Points, in no order, along strands that fork, close into loops and pass close to each other.
In the rows, zero is written as 128.
Points whose rows are less than 117 apart are linked; no others are. Some points are linked to none.
z847: [137 147 105 121  91 137  89 192 102 132  97 104 136 116  91 152 229 141
 173 192  85 142 128 157 123 141 161 105 124 181 100  84 166  97 130  59
  38 145 110 105  38  47 159 164 167 114 133 122 169 115 152 129  94  64
 181 149 176 145 133 117 201]
z304: [ 91  97 123 138 150 140  95  44  85  97 146 143 137 173 126 101 103 197
 127 125 123  89 121 184 163  81 159 157  71 168 107 149 131 101 133 124
 101 182  90  83 177 131 133 150 138 128  61 103 125 120 117 140 147 167
 131 161 124  74  70 137  81]
z364: [138 124  99 114 126 132 131 195 114 133  84  94 160 115  95 143 195 157
 159 184  77 139 138 144 137 172 150 108 140 136 124  68 150 100 126 117
  94 133  95 149 120  87 135 154 163 116 180 133 151 132 144 105  97 104
 179 111 149 155 138  70 157]
z435: [135 163  97 119 119  98 182 131 143 135 178 145 114 143 163 108  80 138
  87  63 141 172 145  95 155 169 101 122 163  95 159 152  83 165 123 135
 165 102 175 168 166 173  86  78 103 149 149 133 123 154 139  77 134 157
  64 103 116 127 165 152 146]
z684: [ 83  95 141 147 105 182  53 107  72 115 121  77 145 100  80 167 204 216
 192 136  87 107 110 217 138 108 123 144 110 156 115 110 203 129 102 106
  59 142  80  81  92  67 137 159 103 141 107  61 143 156 103 192 109 117
 158 163 182 128 100 120 121]
z68: [198 148  98  86 127 129 158 193 125 116  53  69 154 144 142 145 162 144
 171 173  92 147 126  94 146 176 140 135 142 133  94  76 120  88 122  93
  93 127 121 163 154 129 154 129 182 121 179 123 156  98 185  86  91 111
 182  87 139 136 161  72 149]
z846: [112 146 148 138 139  89 124 105 154 166 157 155  89 110 142  76  73  62
  68 100 197 131  88 140  93 138 114 137 151  75 146 170 105 162 159 147
 215 100 160 124  94 138 112 104  94 145  88 156 104 167 144 157 143 123
 127 150 142 153 132 175 122]
z428: [166 139 113 112 145 120 165 169 126 134  91 111 156 115 124 142 157 144
 142 163 110 142 126 116 136 170 146 112 161 122 139 109 130 110 117 121
 137 122 122 180 149 133 137 135 164 128 171 149 148 115 147 100 117 128
 137  96 129 146 146  79 134]
z334: [158 143  88 159 126 108 130  74 118  75 154 182 120 184 208 134  74 112
  91 101 107 112 164  92 146  88  96 100  53 162 117 128  85 152 155 147
 134 128 116  83 153 159 102  66 136 107 116 111 107 100 125 116 136 164
  86 191  92 119 117 137  95]
z562: [130 119  94 100 147 154 143 201 162 125 115 129 180  63  79 145 144 162
 171 160  68 122 160 162 133 176 117  97 152  65 158  57 136 116 124 139
 112 105 126 179 149 105 121 155 122 144 208 141 165 143 115  72  67 115
 149  27 137 119 160  95 137]
z770: [196 126 113 101 137 125 144 203 167 131  84 120 154 100 110 162 156 138
 170 192  82 126 129 106 124 163 131  96 147  75  99  91 131  81 138 110
 115 106 130 181 138 120 164 146 162 124 180 147 165 115 164  76  90 106
 170  64 151 146 161  91 148]
z136: [152 140 120 113 150 109 168 155 131 141 112 126 145 110 129 133 130 142
 127 140 126 143 126 117 123 169 143 109 167 111 154 130 127 130 119 128
 155 114 139 184 150 141 127 136 144 132 164 155 144 119 142 100 133 135
 110  91 121 142 148  99 132]
z491: [136 118  91 115 125 136 126 204 147 130  87 115 169  93  79 148 184 166
 172 194  67 123 149 151 129 164 143  95 143  91 113  55 149  93 135 129
  94 109 109 160 117  97 144 153 152 120 195 133 161 135 138  82  81 100
 188  80 151 152 150  83 165]
z270: [ 62  97 147 143 132 115 120  70 126 113 185 128 126 133 170 114  55 132
  73  77 153 123 118 158 161  81 101 158 123  90 162 161 135 118 131 151
 141 171 151  82 147 172 103 111  86 126  95 130  76 151  95 166 164 176
 108 136 105  76 122 162  80]
z899: [130 138 120  96 164 122 172 148 159 153 160 148 107 109 138 119  86 146
 108 108 150 147 132 133 116 178 119 107 162  67 192 131 116 166 138 124
 181 108 165 184 156 130 103 134 102 134 142 155 133 144 145  84 146 135
  80  56 137 127 167 145 132]
z420: [ 57 102 154 140 150 132 106  47 115 119 160 150 135 171 146 108  83 166
  98 128 142  83 122 174 132  72 139 145  84 133 122 169 150 102 125 137
 116 175 121  77 152 150 139 123 115 110  53 110  91 138 105 166 160 170
 135 156 121  87  86 167  83]
z764: [201 171 101 141 104 128 165 124 158  93 118 109 116 180 161 125 152 111
 129 125 122 132 178  52 133  84 119 150  80 178  84 129  83 108 123 128
 103 108 114 100 163 153 140  74 168 113 130  93 134  87 153 103 117 111
 127 161  86 144 123 133 133]
z923: [116 106 103 103 151 147 150 165 100 130  98  93 171  94 112 138 157 162
 132 128  88 154 146 143 163 196 132 116 146 125 179  90 145 136 100 146
 121 140 105 165 167 114 103 152 136 140 187 140 138 129 129  81  95 137
 126  79 123 116 142  62 114]
z62: [142 111  78 140 122 160 147  95 121  77 119 114 133 157 141 108 124 155
 132 106 137 132 157  85 174  92 120 135  89 180 140  98  79 122 121 131
 116 137 110 122 180 140  95 108 155 126 152 110 135  72 128 122 146 135
 127 140  77  90 111 112 112]
z783: [191 149 100 143 150 151  97 112 142  85 115 136 107 192 119 117 151 153
 134 145 139 125 142  93 144  88 177 151  68 224  63 148  94  78 144  90
  81 139 136  87 102 107 167 153 184 140  86  85 162  74 148 142  98 104
 155 193 123 114 108 158 144]
z180: [125 148 164 142 115 107 116 138 118 162 107 156 109 131 123 119 132  84
 136 155 157 112  89 123  86 122 159 124 157 124 115 156 143 143 126 113
 161 124 134 135  93 120 149 140 137 125 107 158 127 128 126 166 153 122
 139 149 128 151 121 142 147]
z666: [148 122  89  94 145 155 155 165 110 120  74  77 177 118 127 132 165 160
 148 134  99 150 138 117 168 192 131 129 143 145 157  76 128 118 104 121
 113 138 108 164 168 122 114 133 162 131 199 132 142 115 143  92  98 132
 154  90 132 120 145  55 127]
z143: [193 154  71 148 111 134 152  98 142  71 127 134 117 180 182 120 135 133
 122 109 117 128 187  62 148  78 106 121  61 176 101 117  76 118 127 139
 113 113 111 105 174 146 112  79 159 113 129  95 126  82 148 105 123 123
 121 162  85 124 118 125 113]
z351: [ 67  93 161 126 124 130 100 116  79 146 104 124 128  80 114 153 142 133
 149 127 105 144 102 203 118 123 128 127 148 101 127 134 196 153 106 172
 135 147 106 131 104 102 110 164  79 136 104 117  86 166 103 170 137 152
 135 115 174 131 127 115  89]
z502: [ 82 122 158 132 130 111 116  89 129 145 169 132 116 126 152 100  68  89
  74  76 176 122 104 148 134 114 112 160 155  83 151 174 137 136 138 153
 164 147 153 108 116 160 101 117  82 144  93 148  76 165 106 174 164 148
 116 137 116 116 128 155  99]
z449: [ 97  98 134 142 139 142 107  76 103 102 136 136 135 162 123 121  89 168
 124 121 135  94 129 143 159  82 137 157  81 169 124 138 115 112 140 130
 105 167 105  91 164 139 124 139 136 126  90 113 122 104 112 152 151 161
 128 149  89  82  85 133  87]
z362: [144 144 114 123 110 134 104 190 105 135  95 101 132 127  98 149 219 130
 170 193  92 143 125 140 126 150 160 112 134 179 104  89 156  92 129  69
  67 149 102 119  67  64 161 160 174 111 137 126 158 118 147 133 106  84
 173 147 166 149 129 107 178]
z425: [108 129 109 138 112  98 155 109 137 114 192 145 114 148 177 114  64 108
  72  49 139 156 146  96 161 123  88 124 132 121 165 144  86 155 133 153
 147 134 163 121 142 182  82  77  95 135 149 131 105 145 105 120 149 155
  73 147  95 114 151 153 127]
z973: [170 168 101 118 122 113 195 139 134 121 125 117 144 127 155 128 112 147
 116  98 135 158 143  91 159 162 120 132 166 114 139 139  93 145 109 127
 148  96 157 182 176 171 114  84 136 148 167 137 145 120 153  80 118 147
  90  91 106 125 157 109 136]
z459: [158 164 142 165 130 141 102 114 151 122 135 161 109 181 131 128 144 118
 125 159 136  95 134  68 110  86 153 150  94 194  65 184 114 102 145  86
  98 131 145  83  87 136 188 126 170 128  67  93 159 100 127 151 101 111
 130 208 106 143 116 186 137]
z303: [131 147 110 105 147 112 179 141 144 147 163 142 112 125 144 113  88 151
  95  85 152 156 134 119 138 177 121 119 171  83 180 145 105 166 127 127
 177 113 170 181 165 152  94 117 105 147 145 149 130 140 143  81 141 148
  72  77 121 125 166 140 138]
z623: [ 78 151 194 136 114 113  89  84 136 170 145 167 110 138 132  89  99  52
  90 126 199  86  68 152 105 116 141 153 131  91 115 183 150 145 132 132
 188 125 142 105  90 128 157  89  98 139  69 146  79 152 117 190 142 115
 153 170 159 137 105 180 124]
z841: [181 148  64 159 110 121 141  81 123  65 139 158 115 173 205 122 107 124
 106 100 108 126 188  71 156  83  97  98  60 165 117 116  73 135 131 146
 127 116 107 101 176 150  99  70 146 108 127 105 112  86 137 100 132 142
  96 170  89 113 122 127 100]
z999: [ 99  97 136 116 142 129 140 143  92 137 112 101 141  98 113 138 136 143
 128 116 104 153 131 145 141 171 133 122 158 127 175 120 152 147 105 159
 134 153 114 154 144 124 100 168 113 135 150 147 119 136 115 115 137 145
 104  96 118 116 131  85 105]
z309: [121 109 128 130 112 122 122 168 130 155 104 159 122  84  81 152 171 112
 166 197 114 133 115 154  92 124 158  77 142 105 114 103 172 131 131 132
 132 112 100 158  88  80 150 161 126 111 144 159 147 136 124 109 113  93
 165 114 160 157 132 114 154]
z164: [149 131 113 118 132 123 141 182 117 138  88 104 148 117 110 144 186 141
 156 181  96 141 126 128 128 162 151 109 153 138 127  93 145 101 122 108
 113 136 103 160 123 104 142 149 167 116 166 142 146 122 143 115 116 113
 161 119 140 156 136  79 150]
z127: [108  98 141 124 101 136 124 159 175 156 114 166 120  51  56 154 152 104
 177 196 118 135 117 156  75 116 145  71 133  90 103  91 166 148 132 141
 131  91 113 158  88  85 150 145  98 109 162 162 152 143 112  94 113  75
 172  92 178 147 131 137 159]
z141: [162 151 132 158 124  96 125 101 152 115 164 168 125 188 181 135  96  65
  95 107 120 113 148  75 101  85  85 120  87 153  94 156  94 139 151 146
 137 110 143  84 128 178 132  70 133 103 115 107 118 122 123 130 135 157
  85 192  94 164 124 160 124]
z263: [163 162 110 146 106 118 172 112 145  99 135 120 131 161 166 125 120 117
 116 100 124 139 162  62 145  98 102 130 114 163 118 136  81 128 120 143
 125 105 133 124 162 175 113  71 144 121 156 110 128 103 129 114 137 137
 100 151  81 136 128 133 127]
z867: [112 140 162 129 145  97 124 116 158 160 151 161  82  96 131  86  82  70
  77 126 198 134  85 148  83 145 124 126 140  69 153 158 111 169 162 151
 224  94 159 141  89 123 123 117  97 139  87 165 108 157 148 150 150 120
 136 131 157 143 130 172 122]
z553: [151 157 141 159 118  74 124 111 162 150 159 157 117 168 175 109  99  45
  91  97 138 114 121  85  82 102  87 131 123 132  95 170  99 141 139 136
 156 103 156  91 113 174 134  77 121 115 114 116 121 147 127 144 136 144
  92 184 105 178 129 171 145]
z956: [ 83 103 155 119 133 120 130 111 107 134 150 116 113 117 142 119  85 128
  91  76 149 150 116 142 146 138 120 148 166  98 170 153 138 147 121 158
 151 159 153 133 133 157  89 151  86 142 116 153  86 146 112 143 167 157
  94 106 113 101 138 127  97]
z172: [110 119 143 126 105 175  61 126  65 129 122  97 121 105  80 172 203 164
 181 150 105 106 118 186 135 121 143 145  93 179 107 116 192 109 121  80
  48 150  90  79  55  61 179 167 126 130  81  86 139 126 102 177  88  81
 148 160 178 128  97 126 155]
z360: [108 118 158  96 163 134 154 139 179 157 166 148  79  81 123 115  85  98
 115 136 163 145 123 155  87 163 113 102 137  59 197 121 127 172 153 144
 202 106 154 172 115 108 117 145  78 123 123 168 116 163 140 109 155 109
 117  66 176 130 152 160 117]
z311: [ 60  88 155 130 130 128 118  85 109 110 172 112 108 116 157 120  74 145
  83  67 150 155 112 156 167 112 106 160 160  83 172 157 141 128 123 152
 148 176 162 107 142 168  82 140  78 134 110 144  70 158  99 157 168 175
  95 111 125  74 133 140  76]
z975: [120 114  98 103 151 140 149 182 122 135 104 112 172  80  99 141 155 162
 145 153  76 136 150 158 144 185 136 100 146  97 169  79 147 126 116 151
 121 122 110 175 156 106 118 160 132 138 189 141 148 138 124  79  87 127
 138  64 133 129 150  75 127]
z165: [ 53  89 166 135 119 141  88  96  71 139 104 121 137  96 110 157 153 153
 164 121 104 131 100 210 118 114 121 136 140 117 123 133 207 140  98 150
 118 148 105 118 103 103 112 149  85 127 101 101  80 168  93 196 138 157
 139 134 185 130 117 119  86]
z228: [145 160 122 142 126  67 152 118 160 151 164 144 110 144 169  91  88  80
  78  78 151 149 123  98  98 132  93 120 150 107 128 168  88 150 136 145
 176  96 171 125 124 174 106  84 109 134 129 135 123 166 140 120 144 143
  83 144 111 168 144 161 150]
z640: [ 90 113 119 136 118 103 145 106 129 119 204 136 106 140 173 112  54 113
  64  46 150 150 133 112 169 121  93 139 140 100 172 150 100 151 136 155
 150 151 162 109 138 179  76  94  80 143 130 139  95 155 102 132 153 154
  77 141  94 101 150 156 117]
z102: [130 145 115 122  93 155  76 174  88 129 105 106 133 103  90 158 224 136
 174 180  94 129 123 166 128 136 162 117 108 196 103  98 171 105 132  56
  31 150 113  84  20  44 169 172 157 125 112 107 165 109 138 148  87  57
 172 156 179 137 121 128 203]
z918: [ 91  92 142 123  83 159 117 157 188 153 111 149 135  35  19 157 168 118
 195 191 118 137 119 161  79 112 148  81 152  91  75  73 168 144 132 122
 102  76 104 149  71  91 142 122 100 107 177 152 165 132 120  79  96  52
 185  94 171 145 132 140 189]
z716: [109 117 155 120 130 112 119 145 103 160 107 143 116 100 111 138 130  97
 135 151 132 130 105 159  97 139 153 110 151 109 141 135 164 153 121 152
 156 132 113 151 102 103 130 170 107 126 118 161 111 143 118 146 150 127
 134 113 142 140 126 114 127]
z213: [ 77 127 178 130 126 117 106  83 124 152 156 137 121 126 142 101  83  80
  84  94 184 109  95 161 122 107 123 160 151  83 137 176 152 133 134 151
 169 143 145 107 110 147 120 116  85 141  79 147  65 163 108 186 161 143
 130 139 136 121 117 162  96]
z46: [141 162 154 166 110  89 120 117 155 160 140 157 115 166 160 107 111  60
 106 123 147  99 104  85  78  97 112 135 132 137  86 177 109 138 132 118
 152 106 156  91 107 158 150  95 130 118 100 120 133 137 127 157 137 134
 115 186 105 175 126 182 146]
z20: [187 148 104  92 159 135 177 178 158 125 119 137 149  94 139 158 107 151
 146 134 112 139 128 113 141 182 109 107 162  71 153 113 108 134 128 112
 147  97 157 202 177 135 130 129 138 141 173 151 170 119 157  66  96 143
  99  36 129 116 173 108 123]
z843: [128 126 134 124 108 171  72 157  79 128 114  95 124 114  83 164 204 145
 172 159 105 116 126 165 135 137 152 142 104 195 111 100 166 104 128  77
  50 155  92  84  59  51 167 174 150 123 102 102 148 115 112 168  99  81
 156 158 167 131 104 115 170]
z512: [178 166  93  99 141 131 190 162 139 122 135 137 139 114 155 145 100 161
 123 105 131 155 138 102 162 183 111 125 171  84 153 125  93 153 116 115
 154  92 164 199 186 150 114 103 129 151 161 140 156 122 161  58 103 157
  84  54 116 109 174 116 127]
z406: [ 98  82 144 143 120 179  55 118  74 108 115  67 146 109  87 168 194 198
 179 125  87 106 121 197 146 116 113 150 106 164 124  94 177 116 111 115
  59 150  75  84 118  68 127 174 125 133 112  69 139 152 107 177 118 130
 143 151 169 117  92 100 112]
z799: [172 138  96  95 134 147 157 165 121 117  64  66 160 141 138 130 173 153
 162 149 109 152 134 100 154 176 135 140 143 162 125  79 120 103 112 100
 105 138 113 159 163 128 132 125 178 119 189 120 144 100 159 105 109 125
 164 103 132 133 145  66 138]
z487: [167 160 131 155 140 154  98 118 144 107 126 149 108 174 116 127 152 136
 131 158 140 110 137  81 124  93 170 152  88 209  69 169 109  86 145  82
  89 138 139  86  87 123 185 140 181 133  71  92 161  87 130 155 102 107
 140 196 116 127 108 173 141]
z11: [108 114 176 101 151 129 140 138 183 154 161 155  76  66 112 120  92  77
 114 156 171 145 106 157  74 150 114 101 122  69 178 122 124 176 160 154
 206  99 156 166  92 102 133 132  80 117 115 172 116 159 137 123 155 100
 140  88 192 130 137 168 117]
z568: [ 99  93 117 129  92 158 110 170 170 141 113 134 150  51  26 158 182 147
 195 192 106 130 142 171  93 119 151  88 161  77  83  55 171 126 131 126
  92  79  97 149  78  88 138 135 109 111 176 139 167 128 120  79  89  56
 196  92 154 145 141 121 194]
z50: [131 124 137 117 144 107 146 152 125 157 114 140 124 103 116 129 127 118
 131 147 132 136 117 142  98 155 151 100 158 103 154 131 146 145 125 142
 164 122 129 172 125 117 128 162 123 126 142 165 129 133 128 120 147 124
 122  99 134 146 138 109 131]
z731: [100  96 137 117 135 136 146 125  93 119 119  94 140 117 119 133 120 147
 119  95 125 155 133 120 159 158 127 136 154 144 177 122 132 142 104 148
 130 156 127 148 155 144  92 148 119 135 159 150 115 120 116 117 147 150
  98 106  99  96 124  87 102]
z444: [154 163 115 127 121 102 184 133 137 131 129 121 139 136 149 119 112 135
 108  98 135 153 137  88 140 150 124 128 163 124 142 148  99 141 113 135
 151 103 157 166 159 171 111  95 134 140 160 141 136 123 142 102 138 146
  90 112 100 138 146 121 139]
z51: [168 117  43 134 118 161 139  93 128  70 107 111 128 169 155  94 145 163
 140 106 136 135 172  78 171  87 123 132  76 180 123  85  74 114 113 121
 110 132 108 124 192 129  95 111 165 126 144  94 138  65 144 114 138 127
 140 138  88  93 119 108 122]
z903: [124  83 103 124 135 169 124  96 100  84 109  90 137 148 119 117 133 159
 141 108 138 136 144 108 179 109 123 148 100 180 152  89  94 118 118 127
 107 154  95 118 180 126  94 137 151 127 151 116 136  80 121 122 149 143
 128 127  87  75 100  90 108]
z792: [125 150 132 144 131  77 133 108 157 163 161 151 106 132 159  82  77  66
  74  86 174 135 102 113  92 129 101 132 152  93 132 170  99 155 147 144
 192 104 167 116 102 159 108  96  99 139 109 144 114 168 135 152 146 134
 109 156 120 166 138 172 138]
z729: [192 140  77 137 148 157 110 110 136  74 113 124 111 199 129 106 153 157
 142 131 140 131 149  99 148  85 164 148  64 219  73 125  83  88 140 106
  85 140 122  93 137 106 138 145 179 138 103  84 154  68 153 136 112 111
 159 177 113 113 110 137 134]
z171: [204 187 125 138  91  95 171 133 160 119 137 120 120 171 165 129 143  71
 119 121 120 124 175  44 121  98 105 151  89 160  83 147  86 117 127 129
 113  94 117  98 155 168 156  62 159 115 137 110 129 106 152  84 111 116
 108 160  79 165 125 130 144]
z875: [202 190 140 142  88  70 178 152 160 141 128 115 122 159 152 121 144  72
 120 139 127 122 147  52 112 108 123 159 119 143  76 152  90 115 125 110
 118  88 123 107 146 163 169  70 168 123 132 120 147 119 165  85 111 104
 118 153  85 173 128 128 165]
z196: [171 127 101  99 151 146 149 199 170 129 104 133 166  78 103 155 139 147
 169 173  76 124 139 126 128 174 116  90 151  69 134  81 130 101 132 125
 120 105 137 189 149 116 141 149 141 136 199 149 168 128 135  77  81 115
 149  40 145 133 164  96 134]
z732: [151 167 122 136 125  74 169 126 150 146 146 134 120 138 156 104  97 108
  93  94 147 149 124  95 105 140 113 120 157 107 133 165  93 147 127 140
 166  92 166 147 139 173 113  91 123 136 141 137 136 147 146 111 147 141
  89 125 108 160 144 144 151]
z343: [131 168 159 162 116 135  93 107 146 147 134 175 108 175 136 117 137  98
 128 155 147  80 116  73  93  87 148 146 110 172  70 189 128 121 143  83
 117 128 152  85  84 141 196 116 154 124  66 102 145 112 117 166 114 113
 129 207 112 152 119 195 143]
z931: [110  75 150 131 139 174  63 108  76 101 115  81 140 132  94 158 171 179
 169 124 106 110 128 175 152 115 117 158 100 174 129  92 145 104 123 115
  68 159  73  89 144  80 125 179 142 125 111  84 132 129 109 157 129 141
 129 141 150  95  84  88 103]
z588: [ 90 121 134 138 126 100 130  97 141 138 187 140 114 135 163 102  56  90
  63  55 167 129 118 125 141 113  97 149 146  93 160 166 116 146 147 152
 159 144 158 103 121 172  88 100  83 144 113 142  89 162 104 159 157 148
  95 147  99 122 140 160 114]
z979: [120 124 152 130 140 169  76 106  95 123 125 136 119 155  86 141 149 156
 152 153 144  95 133 131 133 111 165 159  93 193 102 142 136  89 143  83
  84 155 111  95  92  99 183 164 158 125  68 107 132 104  98 175 114 114
 137 167 133 108  82 136 131]
z490: [124 151 105 132 111  99 171 116 138 123 177 140 119 146 168 112  79 124
  82  56 138 164 147  89 158 141  96 121 150 120 159 148  83 158 121 149
 151 117 165 146 154 182  82  77 102 141 159 132 116 143 120 101 144 152
  71 130 100 123 157 147 136]
z919: [179 137 103  94 161 143 164 190 163 128 107 133 162  84 121 157 126 149
 157 157  95 131 132 124 133 180 114  98 155  74 149  97 122 117 129 119
 137 105 145 196 163 124 137 144 141 138 188 153 169 124 146  75  88 128
 122  39 139 126 168  96 123]
z479: [ 94 106 155 131 114 181  54  94  63 124 124  98 124 111  81 173 199 190
 185 142 104 100 118 203 130 106 137 143  89 169 108 128 205 109 111  88
  55 146  89  86  77  74 176 158 110 127  76  71 131 138  96 187 100  97
 139 163 191 124  92 132 128]
z614: [105  61 133 127 126 179  74 130  82  93  96  40 156 114 101 147 190 180
 165 107  81 135 131 168 162 138 110 148 112 163 152  67 143 125 106 141
  63 150  69  89 162  77  91 179 141 132 161  83 141 144 121 131 123 132
 141 133 150  98  97  62 115]
z692: [121 105 105 124 114 145 124 187 168 141 107 134 159  63  50 153 174 152
 185 193  82 121 151 161 103 139 144  85 152  74 104  58 159 107 132 132
 100  89 110 163 100  94 143 147 125 119 189 143 160 136 116  80  88  81
 185  76 154 149 143 107 175]
z367: [164 151 116 161 129 111 130  94 143  92 153 169 120 191 184 139  98  95
 101 113 115 109 160  77 121  78  97 117  68 169  96 148  90 139 155 145
 127 116 128  86 138 168 123  71 142 105 114 104 123 107 127 124 133 153
  92 194  90 145 119 150 111]
z901: [ 99  99 149 139 137 148 112  98 106 111 124 122 135 152 112 130 103 150
 132 118 140 107 130 126 149  98 131 159 105 173 134 132 117 116 133 129
 109 161 110 106 150 138 119 143 138 123 110 120 120 104 105 160 154 156
 122 141  86  92  87 120  98]
z324: [ 83 103 166 117 129 123 108 123  90 151 112 128 117  88 121 141 124 110
 132 125 123 141 103 186 114 131 133 127 155  97 139 140 178 154 114 170
 151 146 116 140 108 112 112 171  83 133 102 141  82 161 112 159 151 148
 129 106 160 130 129 116  98]
z635: [ 60 101 139 141 154 133 105  28  99 108 160 152 133 181 142  95  95 192
 103 131 129  84 119 192 139  78 159 138  74 152 111 172 148 100 118 131
 109 186 106  75 161 140 146 135 123 111  41 105 105 142 110 153 156 169
 133 173 138  88  73 166  82]
z119: [ 96 116 155 126 131 116 133 119 106 142 135 122 124 126 133 120  93 117
 106  93 151 133 115 132 127 136 131 141 159 117 157 152 137 144 122 151
 147 150 143 134 125 151 103 145 106 138 120 153  99 135 112 156 168 150
 106 119 102 117 128 121 112]
z600: [105 154 167 150 116  96 105 103 145 172 139 166 113 146 145  86  94  53
  95 117 185  93  79 123  89 116 125 143 141 104 109 175 125 149 139 125
 182 113 156 102  90 140 142  99 110 134  89 140 107 147 125 184 144 126
 142 176 128 156 121 179 135]
z291: [ 96 116 156 134 128 127 129 116 109 131 126 119 134 139 123 126 102 123
 119 106 144 120 124 120 132 117 130 151 142 147 144 143 127 132 123 141
 129 153 130 122 134 151 114 140 123 128 122 143 110 122 104 167 165 153
 114 135  88 112 111 121 111]
z39: [117 126 162 116 142 105 126 130 147 163 133 158  89  93 125 110  98  82
 103 142 175 136  95 151  80 145 141 110 140  76 155 145 132 168 146 153
 202 103 148 156  96 112 129 144  99 129 105 169 110 146 137 138 160 116
 137 110 163 140 134 151 129]
z904: [ 64 133 201 127 122 126  93  73 119 154 149 146 120 128 132 103 105  73
  93 117 187 103  82 175 116 105 136 158 141  83 123 183 169 131 122 148
 176 140 136 110 101 132 140 103  89 137  67 142  58 165 105 193 155 133
 143 144 170 121 102 165  97]
z526: [160 167 159 171 108 102 112 118 160 150 143 163 106 180 159 122 134  63
 113 139 134  89 121  63  76  87 118 143 111 160  61 183 115 130 137 101
 124 111 146  77  97 154 180  97 146 116  79 101 147 120 135 140 116 125
 112 205 101 174 123 192 148]
z538: [ 89  94 147 119 139 125 126 140  88 144 111 112 129  89 116 142 134 134
 130 119 104 150 124 167 125 155 132 117 159 108 163 125 166 151 107 171
 137 152 113 150 129 116 100 180  95 135 132 143 106 149 113 126 137 145
 111  96 133 125 132  94 100]
z859: [112  97 133 123 135 150 140 119 100 110 111  89 142 133 114 132 130 146
 134 108 133 144 135 108 162 140 125 145 136 170 164 108 117 126 109 134
 118 155 111 135 159 139 102 139 139 125 158 136 126 105 116 132 148 145
 112 120  91  97 109  86 108]
z3: [127 125 141  97 166 124 162 147 177 156 152 151  98  91 127 118  88 119
 124 132 153 141 126 143  84 166 118  98 147  64 191 122 126 164 145 130
 187  99 164 179 132 116 123 145  94 125 139 166 127 152 140 100 151 114
 107  59 164 136 158 152 125]
z816: [102 141 172 136 116 110 108 118 117 163 121 153 116 138 127 109 109  80
 120 132 170 102  88 131  94 119 151 142 151 118 119 166 142 148 127 124
 165 131 139 121  96 129 141 132 115 131  96 151 103 139 116 183 157 131
 139 150 125 140 118 152 134]
z563: [ 62 103 155 142 139 122 111  64 121 123 162 143 138 157 152 115  68 141
  92 107 149  91 124 155 138  74 121 152  99 120 136 165 143 110 131 144
 125 170 133  80 146 159 127 116 104 117  76 120  86 138  98 173 163 169
 127 148 105  89 100 163  85]
z955: [193 131  51 130 133 156 127 104 133  66 108 114 116 198 148  92 160 161
 146 116 135 135 164  90 151  80 144 141  65 201  90  99  78  99 129 114
  91 138 112 110 170 114 112 131 178 131 124  84 145  60 156 120 123 117
 155 157 100 109 118 121 132]
z448: [217 134 112  93 134 119 164 207 151 124  70 102 151 120 130 165 143 132
 161 180  91 129 122  90 137 172 132 115 145  84  88  93 116  84 132 108
 109 108 129 178 148 134 166 134 174 129 171 142 169 100 188  70  87 106
 170  66 136 137 167  78 149]

How many points has the smallest loop of links through each point below? Write 0 if it is on no loop.
z449 | 11
z487 | 0
z975 | 9

A piece is all that can be reached along the links. How many separate loops has the piece of each point below (a circle has one, a figure eight two, a Y none), and how many tips (points with one link)?
z127 | loops 0, tips 3
z11 | loops 1, tips 1
z119 | loops 1, tips 0
z172 | loops 0, tips 2

A fork is a point with three links, a tip a point with one. Leave the first point through the second and follow the links. Name the first fork or tip that comes.
z931 / z406 | z362
z136 / z428 | z309
z732 / z444 | z196
z364 / z164 | z324
z553 / z141 | z875
z640 / z588 | z180
z172 / z479 | z931

Name the points in between on the shortest way along the links from the first point to the second, in order.
z46 / z729 | z526 z343 z459 z487 z783
z180 / z425 | z816 z600 z623 z904 z213 z502 z588 z640
z324 / z136 | z716 z50
z172 / z362 | z843 z102 z847
